Each row is a point on a landscape with many valleys, with its height.
From any point a ball rolls to the lowest of the 5 points nearest to it. It stops when none of these is lower. Distance is the straight distance between rows; heights are no part of it.
Tif: -10; 17; 4; 2; -13; -23; -30; 21  (h 152)
tizis: -5; -19; 5; -9; 3; 27; 21; -20  (h 151)
lut: -25; 19; -31; -24; -6; -2; -5; 3  (h 378)
neno: -12; -26; -20; -16; -2; 15; 2; -26  (h 296)
Pake: -6; 31; -4; -10; 3; 3; 11; 17  (h 488)
tobub: 33; 29; 21; 31; 17; -14; 20; 24  (h 693)
benid: -17; -16; -12; -12; -7; 8; -8; -17  (h 63)
buvo: -19; -19; -24; -23; -2; 12; 0; -23  (h 274)
baz: -12; -2; -6; -9; -3; 9; 2; -7  (h 272)
Nug: -15; -15; -15; -14; -14; -12; -34; -9  (h 305)
zef: 25; -1; 30; 33; 6; -5; 12; 7  (h 612)
Bago: 30; 4; 31; 34; 0; -22; -7; 21  (h 660)
Duboz: -5; 19; 1; 4; -1; -5; 5; 14  (h 443)
rilop: 8; -2; 11; 9; 6; 10; 13; -3  (h 460)
luz: 39; 15; 26; 43; 13; -17; 15; 24  (h 676)
lifit: 6; 17; 12; 14; 1; -10; 6; 20  (h 513)
lafir: 27; 29; 18; 16; 20; 3; 33; 20  (h 704)
kon: -5; 4; 7; 9; -15; -14; -29; 13  (h 223)
Rafog: -11; -12; -5; -5; -17; -21; -41; -2  (h 268)
sitat: -9; -26; -5; -10; -5; 5; -15; -18  (h 267)
Seke: -8; 0; -1; -1; -12; -14; -20; 8  (h 255)
notif: 3; 4; 7; -3; 12; 20; 22; -1  (h 357)
Nane: -20; -7; -26; -21; -10; -3; -20; -12  (h 262)
lor: 8; -35; 24; 15; -8; 1; -23; -13  (h 430)
Gomig: -17; 10; -7; -10; -3; 1; -4; 3  (h 349)
sifi: -27; -23; -45; -30; 0; 4; -3; -30  (h 348)
betan: 1; 12; 9; 13; -17; -26; -39; 22  (h 226)
furo: 20; -24; 33; 23; -1; 6; 1; -4  (h 595)
zek: 25; 14; 21; 33; 14; -5; 18; 21  (h 624)
situz: 12; 48; -3; -5; 14; 8; 34; 25  (h 617)
vut: 2; 7; 12; 6; 2; -1; 5; 7  (h 504)
nin: 5; 18; 3; -7; 12; 23; 34; 1  (h 203)
sonem: 16; -21; 22; 18; 11; 15; 19; -12  (h 667)
kib: -15; -6; -20; -23; 0; 17; 9; -19  (h 204)
Sul: 21; 38; 16; 19; 12; -2; 24; 28  (h 756)
mamu: 19; 0; 20; 17; 15; 9; 26; 3  (h 565)
Gel: -23; 11; -27; -22; -9; -11; -15; 2  (h 334)
kun: 23; 20; 12; 13; 22; 11; 38; 11  (h 658)
Vif: -22; -16; -56; -34; -2; -2; -12; -27  (h 233)
remu: 30; 18; 19; 23; 21; 5; 33; 11  (h 655)
Zozig: -23; -12; -34; -24; -4; 2; -11; -17  (h 319)
Kabi: 0; -31; 20; 11; -15; -7; -28; -5  (h 331)
daso: -4; -32; 4; -8; -7; 7; -19; -20  (h 387)
seri: 17; 6; 21; 20; 8; 0; 16; 9  (h 554)
gumaf: -9; 32; -7; -5; -5; -11; 1; 23  (h 511)
ziz: 1; 19; 0; -3; 6; 11; 17; 10  (h 390)
siv: -17; -26; -36; -26; -15; -6; -25; -30  (h 364)
viku: 5; 23; 4; -1; 6; 4; 19; 14  (h 450)
lamok: 0; -13; 15; 6; -11; -8; -18; 1  (h 285)
ridab: -16; 11; -19; -23; 2; 7; 5; -3  (h 363)
Begi: 3; -11; 18; 9; -1; 4; 3; -3  (h 421)
Pob: -13; -46; -17; -16; -11; -5; -39; -31  (h 544)
Tenu: -18; -34; -28; -26; -9; -1; -18; -30  (h 424)

Two balls start at each pair of points below. Name the first point that both come to, or write none.
Tenu / lor -> none
rilop / viku -> nin
lut / ridab -> benid
Sul / remu -> seri
furo / zef -> none
Pob / Gel -> benid
situz / tobub -> nin

For each start below, name the point where the ball stops.
mamu -> nin
kun -> nin
lafir -> nin
luz -> nin
